Each scene shows the same named points in several views. A view is turned or mirrored, and shifted as a whole, has a little noise and may leave points out.

Scene 1
View 1
figur: [-19   0  -4 -15   7  -4  -6  -2  -2  -5   1   1   9  -4   5  -1  -2   0
  -8  -5  -4   6   3]
gupuf: [-17  -6   2  -1  -6 -11 -12 -11  -6  -9  -2   4   6  -7  -2   5 -10 -11
 -14 -10  -3  -1   4]
gufu: [-22   0  -3  -7  -2  -8  -9  -6  -3  -5  -5  -1   5  -7  -3   2  -6   0
  -4   0  -1   2   5]
bev: [-20   3  -9 -11   0  -7 -10  -5   1   1   4   1  12 -10  -5  -4  -1  11
  10   5   2   2   9]
ratad: [-31   3  -6  -3  12  -4   9   1   0  -2  -2 -13   2   1  -2   0  -6   7
  -8  -7   5  16  11]
Vok: [-13  -3  -3 -12  -5 -10 -17 -10  -3  -5   3   8  12 -12   2   1  -3   0
   1   0  -5  -3   5]
Zub: [-37   2  -7   4  15  -3  19   2   1  -2  -2 -20  -2   3  -6   0  -9   8
  -8  -7   9  21  15]
Pofas: [-17  -3   2 -12   1  -7 -10  -6  -5 -10  -2   2   4  -5   4   4  -7  -9
 -17 -10  -8   2   1]
kovin: [-25   3  -6  -8   3  -7  -4  -2  -2  -2  -2  -5   5  -7  -4   0  -4   6
   0   1   2   6   7]
vite: [-22  -4  -3  -7  11  -4   5  -4   0  -8  10  -3   9  -1   5  -1  -3  -2
 -12 -15  -1  12   9]
nis: [-23  -3 -12   2   3  -6   2  -9   5   0  15  -5  14  -9  -3  -6  -1  12
  14   0  10   8  19]
Guto: [-32   1  -6   3   6  -6   7  -1   1  -3  -4 -14   1  -2  -7   1  -8   5
  -5  -2   7  13  13]
zote: [-31   1 -12   7   3  -6   6  -5   2   1   2 -12   5  -5 -11  -2  -6  13
   7   2  12  11  17]
belo: [-31   3   0   1  -1  -8   0  -3  -6  -5 -22  -9  -7  -2 -10   9 -17  -4
 -17  -3   1   7   4]
Nor: [-29  -4   1  16  -4  -9   4  -9  -5  -7 -12 -12  -5  -3 -12   9 -17  -9
 -15 -11   7   7  14]
View 2
Guto: [-12   0 -16  -7  -1  11  12  -2   2  -8   5   2 -32   2   2   2  -3  -5
  -2 -11  -8  10   4]
ratad: [-10  -4 -20   0   6  13  11  -7  -2 -12   8  -2 -27   0   9  -1   4  -6
  -9  -9  -6  11  17]
nis: [ -4  12  -1  -5  -3  13  17   8  12  -6   5 -13 -30  -5   3  -1   0   8
  -2 -14   5   4  -6]
Zub: [-14  -1 -22  -3   2  14  14  -8   0 -12   8   1 -37   2   9  -1   3  -5
  -8 -14  -9  15  14]
belo: [-21  -6 -21  -9   2   3   3  -2  -4   0   3  17 -25   6  -6   9 -10 -19
   3  -2 -17   6   2]
figur: [ -5  -1  -5  -3   8   8   3   8  -1  -3   4  -6  -7   0  -1   4   1 -11
  -1   2   2  -3   5]
Nor: [-22  -1 -25 -13  -5   4   5  -8   3  -2  -2  14 -27  -3 -13   4  -8 -16
  -9  -8 -13  10  -7]
bev: [ -4   6   3  -5   2   9  11  15   5   1   5  -9 -21   1   1   5  -6   0
   9  -4   3  -3  -5]
Vok: [ -7   3   1  -8   4   4   4  13   3   5   2   0 -10   2  -7   8  -9 -10
   8   2   0  -6  -8]
zote: [-11   6  -8  -7  -4  14  17   3   8  -5   6  -3 -38   0   5   2  -4   3
   1 -14  -4   9  -1]
kovin: [ -8   0  -6  -6   3   9   9   9   3  -2   4  -4 -23   3   0   4  -4  -4
   4  -5  -3   3   1]
vite: [ -5   1 -14  -3   6  10   6  -3   0 -10   4  -8 -10  -6  -1  -3   7  -9
 -13  -6   2   2   6]
gufu: [ -8   0  -4  -7   3   4   5   9   1   2   2   0 -16   2  -6   5  -7 -10
   5   0  -4  -1  -4]
gupuf: [-11   1 -11 -11   2   0   0   4   2   2  -2   4  -6  -5 -16   4  -5 -16
  -5   1  -2  -3 -11]
View 3
Guto: [  8  -8   9   0   3  -5   8   5   3  -3  -9  -4  -4  -5   0 -18 -11   2
  -1   3  -1  13 -18]
Zub: [ 12  -2   5  -5   9  -7  16   6   0  -5  -3 -10  -4  -5  -2 -26 -16   0
  -5   9   3  16 -16]
Vok: [-13 -13  16  13  -5   4 -11  -3   6   5 -17   5  -2  -7   5  -7  10   3
   9  -5  -7   3 -18]
belo: [ -1  -6  15  -1  -6 -15  -8   2  -5 -13  -4  -7  -1 -12  -4   3   2   4
  -2   5  -2   9 -17]
nis: [  2 -16   8  11   8  13  11   3  10  14 -19   7  -4  -1   8 -32 -10   0
   7  -6  -2  10 -20]
kovin: [ -3  -8  12   7   1   1   2  -1   4   1 -13   0  -6  -6   2 -18   0   4
   5  -3  -6  10 -19]
zote: [ 10 -13   7   4   4   2  12   4  10   3 -16   4  -6  -3   3 -25 -12   1
   4  -3  -2  14 -23]
vite: [ -9  -5  10   6  12   4  -1   5 -10  10  -5  -8  -1  -5   4 -22  -4   0
   0   2   3   6  -8]
Nor: [ 10 -18   9   2   2 -14  -6  12  -2  -4 -11  -1   6 -10  -3   2 -13   0
  -4   4   8   7 -17]
figur: [-14  -4  14   8   1   4  -6  -2  -4   6  -8  -5  -4  -7   5 -17   7   4
   5  -2  -6   5 -13]
gupuf: [-11 -15  14  11   1  -1 -17   5  -6   7 -12   2   5 -11   1   1   2   2
   2  -1   4   0 -13]
gufu: [ -8 -11  14   9  -2  -1  -6   0   2   1 -13   1  -2  -8   3  -8   5   5
   6  -4  -4   7 -17]
Pofas: [-17  -8  17   8   2  -2 -16   2  -9   5  -7  -5   1 -10   1  -3   8   2
   2  -1   0   1 -12]
bev: [ -6 -11  12  12  -1  10   1  -3  10   7 -18   5  -9  -3   7 -23   4   5
   9  -8 -10   8 -22]
View 4
kovin: [ -9  -9  10  11   3 -10   1  11  -1  -4   5  19  -2  -7  -4  -1   8   2
  -4  -5  -7   2  -4]
gufu: [-10 -17   3  12   1  -1  -2   3  -6  -2  15  17   3  -9  -8  -9   8  -4
  -3   4  -2  -5  -9]
Pofas: [ -8 -15   0   8 -12  -4  -1  -1  -7  -1  14  10   3 -11 -10  -6   4  -6
   1  11  -2  -8 -10]
vite: [ -3  -1   7   9 -18 -14   3   9  -5  -4   3   8  -1 -12  -8   7  -1   3
   2   5  -6  -3  -4]
ratad: [ -5   1  12   6  -3 -13   5  14  -4   2  -6  16  -8  -8 -11  10  -2   2
  -6  -6  -3   1  -5]
figur: [ -4  -9   8  10 -10  -8  -1   6  -4  -3   8  14   3 -15  -4  -4   6   0
   2  -2  -3  -1 -10]
gupuf: [-14 -15  -3   9  -6  -8   1   2  -7  -4  20   9   2  -2 -10  -4   6  -4
  -2  13  -5  -8   0]
Zub: [ -8   6  13   3   1 -15   9  21  -5   6 -13  16 -13  -4 -14  21  -8   1
 -10  -6  -3   1  -2]
nis: [ -9   1  12  16  -2 -24   4  19   4 -13   6  15  -3  -5   3   4  11  11
   0  -9 -15   7  12]
belo: [-15 -13   2   3   9  -1   7   7 -10   9   5  19  -8   2 -19   4  -3 -10
 -14   5   1  -6  -8]
Nor: [-21  -7  -2   3   5 -11   8  11  -9   5   8  13  -9   7 -20  10  -4  -8
 -13  13  -4  -7   6]
zote: [-13   1  13  11   8 -18   7  19   1  -5   0  18  -8   1  -5   8   6   5
  -9 -10 -10   6   8]
View 5
Pofas: [  5 -10   7  -3  13  15  -4   5  -7  -1   4  -7   1  -4  -4  -3  -7 -17
   2   6  -1  15   1]
gupuf: [  6 -11  -1   0  16  12  -7   8  -2  -1   2  -8   0   2   4  -4 -16 -17
   4  12   9  19  -1]
figur: [  1  -5  11 -10   7  17  -3   1  -4  -3   3  -3   1  -6  -1   0   2 -10
  -1   1  -4  11   5]
Guto: [ -5  11   5 -10  12   9  -8  14  12 -12   4  -3   3  -2  17   6   2   3
   0  -2   2   9   1]
gufu: [  2  -3   6  -9   9  17   1   6   2  -3   7  -3   1  -2   4   6   0 -14
  -2   8  -3   7   1]
Zub: [ -9  18   8  -9  15   3 -17  18  11 -17   2  -4   5  -4  17   2   6  15
   0 -10   2  11   2]
vite: [ -3  -2  10  -7   8  13 -11   4  -1  -5  -4  -4   3  -6   7  -9  -2   0
   2  -5   4  17   5]
Vok: [  5  -9   4 -10   6  22   6   1   2  -1   8   0  -2  -2   4   7   0 -20
  -4  11  -5   6   3]
ratad: [ -6  11   9 -11  13   8 -12  11   6 -12   2  -4   4  -6  12   2   5   5
   0  -6   0  10   3]
belo: [  2   7   0  -3  28   6  -7  20   5 -15  13 -10   3   0   5  12  -3 -12
   2   7   0  10  -6]
kovin: [  0   3   6 -13   6  15  -1   6   7  -7   7  -1   2  -3  10   8   4  -5
  -3   3  -4   5   4]
zote: [ -4  10   2 -14   4  12  -2  11  18 -11   3   2   3   0  25   8   3   6
  -3   1   1   4   5]
bev: [  2  -3   6 -17  -3  24   7  -1   8  -1   5   4  -2  -3  13   8   7  -7
  -6   7  -6   1   7]

In a view up to two points have been moved. Name them for each view, in the order of its rows, or write -.
view 1 | Vok
view 2 | ratad
view 3 | belo
view 4 | gufu
view 5 | gupuf
